Points, in no order, along strands that fork, close into loops and pass close to each other.
(in the rows, 100 means zero)
Two points are linked if the straight distance between their rows is under 69.2.
guvef:  94  72 110  90  74 123  91 128 107  88  94 129 110 119 104 126 119 118 118  75 100 106 103 127 101
mibom:  70  96  97 114 109 106  87 124 103 113 126 106 123  99  97 119  92 113 106  82  98 107 113  83 103
vume: 101 111  88  91  97  92 100  75 110 134  98  93 108 112 100 108 110 112 111 102  99  98  82  90 107
Zura:  81 105  92 100  87  93 105  67 100  92  77  81  90  97  99  91  86 102 117 105 111  85  95 132  79
Sisa: 120  81 104 133 133  85  97 102  97  98 100 113 116  99 109 117 113 107 123 107 104 121 132  78  75
Sen:  97  99  93  98 101  91 137 135 110 102 118  86 104  95  80 115  91  96 106 103 105  83 112  83 107
Duduz:  90 126  94 102  78 103 112  68  97 122 104 104  93  97 109  77 120  71  97 126 103  77  76  99 126
zel:  74  70 101  79  79 114 122 134 114  72  95 106  88 105  87 110  92 108 106 106  93  72 110 114 125
Tede:  97  90  96  76  94 115  90  91 109 113  72 108 102 123 124  80 104 112 126  85  82 101  92 157 107
ped: 115  79 104 120 155  93  79  88  93  91 117 107 125  90 125  92  93  75  93 109 101 121 113  90  56
Mapaf: 113  96 103 100  90  91 109 101 110  97  84 101  93 122  74 101  90 129 123 108 128 103  85 110  68
vipuv: 134  97 107  93  91 127 113 111 107 101  85 106  95 136  82  97 125 112 108  95 121 136  59 119 111
zakuz:  71 108 101 110  94 131 118 119  97  97  98  98 110  98 117 115 124  94 111  86 106 105  91 111 122
Pab:  74 105 101 125  96 121 101 123  93 101 121 101 119  89 116 125 119  87  98  80  87 110 114  81 115
Rarib: 110 111 120 112  94 101 104 101  79 105  95 104  96  89 121 126 126  89 125  90  98 103 124  71  81
tanub: 105  94  86 117 109 105  85 113 115  94  97 101 101 113 111 127 119 109 109 111 100  92 104 108  95
Rud:  92 119 103  77  92 102 116 129 114 139 100 109 108 112  71  90 116 110  94  85 115 114  63  79 122
bulis: 110  98  88 112  76  96  90  57 102 140  90  97 118  88  83 103 134  95  93 119 106 124  64  68 115
kobak: 101 100 115 101  94 101  76 139  83  59  83 106  89  77 129 111  99  94  97  91  86  72 147 134  86
bunu:  89 112 100  93  92  99 106 144 108 129 120 113 116  97  65 109 110 111  89  91 119 106  85  63 114
vetif: 118  97  74 117 119  81  83  65  94 115 127  94 116  76  85 122 114  74  74 116 117 116  89  72  83
ravid:  87  82  85  95 102 107 110 120 115  68  86  83  85 100  92  99  88 105 103 135  97  63 103 122 116
per: 133  99 109  84 117  89  92 111  88  45  97  80  62  84 118  93  79  85  77 114  71  72 125 106  89
Tuz: 116  95  91 111  94  74  98  82 108  98  96 105  93 114  77 116 101 114 112 119 128  96  93  96  65
vapi:  90 119  96  98  96 112 102  86  92  71  84  94  77  92 126 107 119  86  86 112 111  65  91 130 117
puv:  95  97  93  87  98 114 114  74  92 131  80 110  97 111 100  77 134  89 111  90 112 130  50 101 120
bisog: 124  94  78  95 127  80  82  66  96 112 140  97 117  80  92 107  89  71  69 117 108  93 103  86  77
kon:  91  88  98 123 128 101  90 125  93 108 136 110 139  85  91 112  84 106 100  90 100 118 126  77  89
teko:  92  93  82  84  98  91 100  63 116 121  77 113  97 126 110  72  94 117 110  95  87 104  79 144 105
Zupe:  96  88  71 103 117  75  84 102 111  94 106  70 101  91  80  83  58  97  95 128  93  76 113 113  81
nare: 110 122 102 101 114  88  88  88  83  68 111  82  67  83 120  90  84  80  77 105  91  75 109 103  93
pokot: 103  80  98 117 120  92 119 145 109  65 131 114 103  96 102 119 103  72  88  97  90  89 139  98  94
zano:  89  68 108  67  79 122 118 134 111  75  90 113  88 119  82  94  90 111 112  97 112  84  89 135 118
zuten:  88 103 106  91  92 103  80 123  83  59  70  87  77  77 122  90  87  97  98 107  87  62 130 135  99
Lil:  92  81 111  88  62 118 112 123 105 104 111 123 106 122  95 122 119 104 122  72  95 107  99 104 107
pefop: 118 125 106 114 103 106  86  84  70 132 112  94 125  60 109 102 122  82 101 110 102 102 109  55 103
Kubu: 100  94 101  98 119  91  77 126  98  97 117  84 104  88 118  99  71  89 106  88  72  89 141 106  74
lelem:  71  93  99  85  79 105 144 129 110  90 107  94  98  99  86 110  95  97 106  84  91  82 110  98 124
didev:  86 101  98  75 102 117 140 100  94 123  87 111  93 113 107  72 123  83 115  82 112 109  67 122 128
lesad:  77 111 104  91  89 131 128 103  95 103  93 110  92 107 121  79 120  79 112  96 107  89  80 125 132
Rupu:  86  85  75 119 102  94  67  60 109  96  83  90  98 100 100 122 104 117  96 102 101 121  83 110  83
kad:  84  86 112 115  94 118  84 123 105 108 100 113 123 113  92 112  94 141 109  85 101 133  98  79 101
vano: 110  82 132 104  95 124  78  95  93 109  71 108 104 121  96  93  91 145  84 100 124 141  72  51 106
Somi: 105  94 115  99  92 118  74  68  95 112  78 108 100 120  81  85  97 133  81 101 126 144  53  73 102
megab:  88 133 107 119  84  99  92  53  81  88  84  84  89  86 120  84  87 101 109 102  97  91 104 124  86
Gakit: 110 107  85 119 101  91  87  67  89 128 105  91 118  75  92 115 127  87  91 120 111 113  85  61  97
Vub: 118  88 104 140 113  93  97 100  98 104  96 119 120 107  87 107 109 128 115 126 123 125 102  66  87
Gude: 117  94 107  99 140  97  72 104  92 104 124  89 124  86 129  90  72  79  91  94  80 104 122  97  61
bodul:  89  84  90 113  89 101  68  51 104 107  85 105 102 105  86 111  99 130  84 107 120 139  62  83  97
rokaz:  87 114  82 100  93  66 114  47 109  97 111  80  90  77  84  95  70  85  77 116  90  85 110 115 105
lonab:  89  93 116  68  65 110 120 114  98 134 114 121 103 109  91  94 115  87 128  79  97  99  91  90 117
leva: 119  69  91 136 145  83  73  79  96  91 100 105 114  93 109 113 102 101  97 114 105 128 112  80  66
Vop:  85 135 106 106  76  87 108  29  85 108  92  95  90  85 111  90  98  93  99  95  98 107  96 110  95
vamov: 112 141 110 116 106 102  95  99  80  86 119  86  80  88 126  95 101  83  90 101  90  81 109  92 108
Fekeb: 119 140 107 114 101  92  94  86  75 114 121  88 100  73 113  96 111  74  93 107  98  89 108  70  98
Laz: 104 150 101  94 102  68  96  50  77 102 117  92  81  70 110  75  73  92  69  91  87  88 106  94 109
guvi: 101 110  81  88 103  71 116  62 104 107 111  78  87  83  85 105  88  83  83 116 101  73 102  89 101
tole:  93 104  77 114 104  83  81  52 108  96 103  84  94  89 106 125 107  89  81  98  95 110  95 113  86
zam: 106 120  79 116 114  89  79  66 102  83  93  67  95  87 125 108  98  89  75  90  72 106 108 130  88
zoso: 126  66  97  94 138  76 103 122 109  68 109  93  94  93 104  86  72  71  90 124  84  81 130 103  65
vig: 123  88 143  93  84 135  90 113  92 119  86 118 110 120  81  82 100 124  85  91 115 152  75  48 119
Kig: 105 113 104  76  99 107 114 113 121 132 105 115 102 140  82  75  96 124  93  92 101 114  68 105 129
Lub:  79  96 101 114 101 108 118 136  96  77 125 102 100  87 108 128 113  75  90  76  95  94 125  91 101
Nen: 134 101 123  83  83 116  88 106 100 143  84 111 112 113  73  84 122 117  93  96 114 141  60  54 112
nunap:  97  87  79 104 110  87  99  98 108  70  90  68  84  87  88  88  70  90  93 136  84  68 117 118  94
duva:  80 101  99  98 101  93 101 127 104  96 110  79 104  88 106  96  66  99 111  92  70  77 138 110  99
Dizel: 103  75  91 126 121  82 110 148 120  70 118 123 112 104  93 123 105  98  99  91  99 106 135 109  88
zosi: 114  97 114 115 119  90 102 113  90  93 110 117  99  93 120 127 126  82 113  89  98 105 138  74  78
sobe:  98 111  80  81  89  74 111  58 112 132 101  97 100 100  81 100  98 105  98 110 109  84  82  96 106
garuv: 106 108  89  89 110  85 126 103 103 104 116  73  94  84  84 102  88  83  93 124  96  70 109  77 115
Zelaf: 105 100  88  75 110  93 114  81 117 134  89 123  96 141  95  65  92 124  94  90  95 115  66 126 117
dubok: 115  90  84 118 116  87  78 108 109  79  96  96  93 101 114 115 105  93 103 116  93  80 123 121  73
buvoz:  92 135  93 104  98  64 104  48  95  85 107  82  80  73 104  76  61  89  68 100  77  91 113 120 103
rav:  96  80 103  77  84 121  85 115 107  98  75 109 102 119 115 105 108 117 129  85  95  94 100 150 102
rore:  84  88  98 128 112  89 107 151 113  79 131 131 112 110  71 116 103 107  85  90 118 113 116  81  93
Rel: 105 103  81 101 102  93  88  99 127 119  97  87 102 123 107 116 100 121 111 103  79  90  99 113 102
Zod:  98 101 122 107  80 107  96 125  83  66  95 121  94  88 129 126 114  98 110  84  93  80 143 121  89
sudo: 100  94 109 121  95 121  95 111  99 119 105 110 127 109  87 102 105 128 112 112 116 125  82  69 110
budi: 107 114 121 101  78 116  95  89  87 100  91 105  89 104 130 116 126  97 125  96  97  91 107  96  94
Bub:  77 123  98  93  92 115 124  96  98  96  93 101  81 101 122  83 119  76  93 112 100  69  85 108 137
Bife:  91 105 107 108  86  94 104 144 109 110 128 129 122 110  59 116 102 121  80  82 115 117 102  61 102
Mipup: 110  95 116 101  89 138 108 132 112  92  92 113 107 137  84  96 106 127 103  84 112 137  74 122 114
savuk: 115  76 109  84 120  96 105 134  98  53 103  86  80  82 106 101  75  80  90 114  64  76 145  99  92
Lol:  92  96 100  90  90 100 123  98 105  95  83  91  95 114  79  84  82 114 129 108 128  93  79 126  88
zanit:  81 113 108  81 100  91 117  97  92  92  90  79  83  84 108  85  69 101 112  98  81  66 124 100 106
pib:  86 113 103  84  97 107  91  98  89  69  72  91  74  87 132  99 102 100  95 101  95  60 109 135 111
nit: 126  96 113 106 130  85 113 125  95  72 121 113  90  93 124 113 113  62  92  97  96  93 134  88  79
Zev:  80 124 126  80  79 107 122  98  83 100  99 101  82  91 117  81  84  96 118  93  89  70 116  96 117
Nav: 122  96 100  84  94 114 109  82  99 120  76 103  92 127  87  90 129 109 104  86 116 144  49 101 112
zofe: 123 101  74 118 118  88  73  97 108  81  93  70 101  92 120 109  97  85  82 104  77  96 116 135  73
Lizen: 106  97 108  86  91 116  94  93  90 149  77 107 122  91  79  75 119 120  94  92 119 142  52  58 126
Kemo:  99  98  77 105 116  75  70 104 111 116 103  79 117  96  78  89  61 123 105 110 101  93 109 107  74
resaf:  96  88 107  70  93 111 127 120 110  93  89 103  85 126  75  73  79 116 119  97 118 100  77 133 113
Depu: 109  96 132  98  84 144  94 128 110  93 101 119 108 143  77  86  96 123  84  71  94 153  86 108 118
taf:  88 106 111  60  83 101 122  85  90 147 102 116 100 100 101  70 102  87 126  98 105  79  90  92 125

A piece is all that can be reached along the links. How many separate loops has the piece of each point below (a circle has one, a figure eight two, a Y none), and how many tips (points with one link)?
zel: loops 0, tips 5
mibom: loops 1, tips 7
per: loops 0, tips 3

A fork is a point with three links, a tip a point with one. Leave the first point through the second and follow the links. Name the first fork or tip that comes.
teko; Zelaf: pokot
rore; Bife: taf
Somi; bodul: guvi
zoso; savuk: Gakit

Name the points in between on the shortest way along the links from the first point to the second, in order.
nit; guvef: pokot > Dizel > rore > Bife > bunu > Rud > Kig > Zelaf > teko > Tede > rav
Tuz; ravid: Mapaf > Lol > resaf > zano > zel
Zelaf; zuten: Kig > Rud > bunu > Bife > rore > Dizel > pokot > Lub > Pab > zakuz > lesad > Bub > vapi > pib
Nen; Sen: vig > vano > Somi > bodul > Rupu > tole > zam > zofe > dubok > tanub > Rel > vume > sobe > guvi > garuv
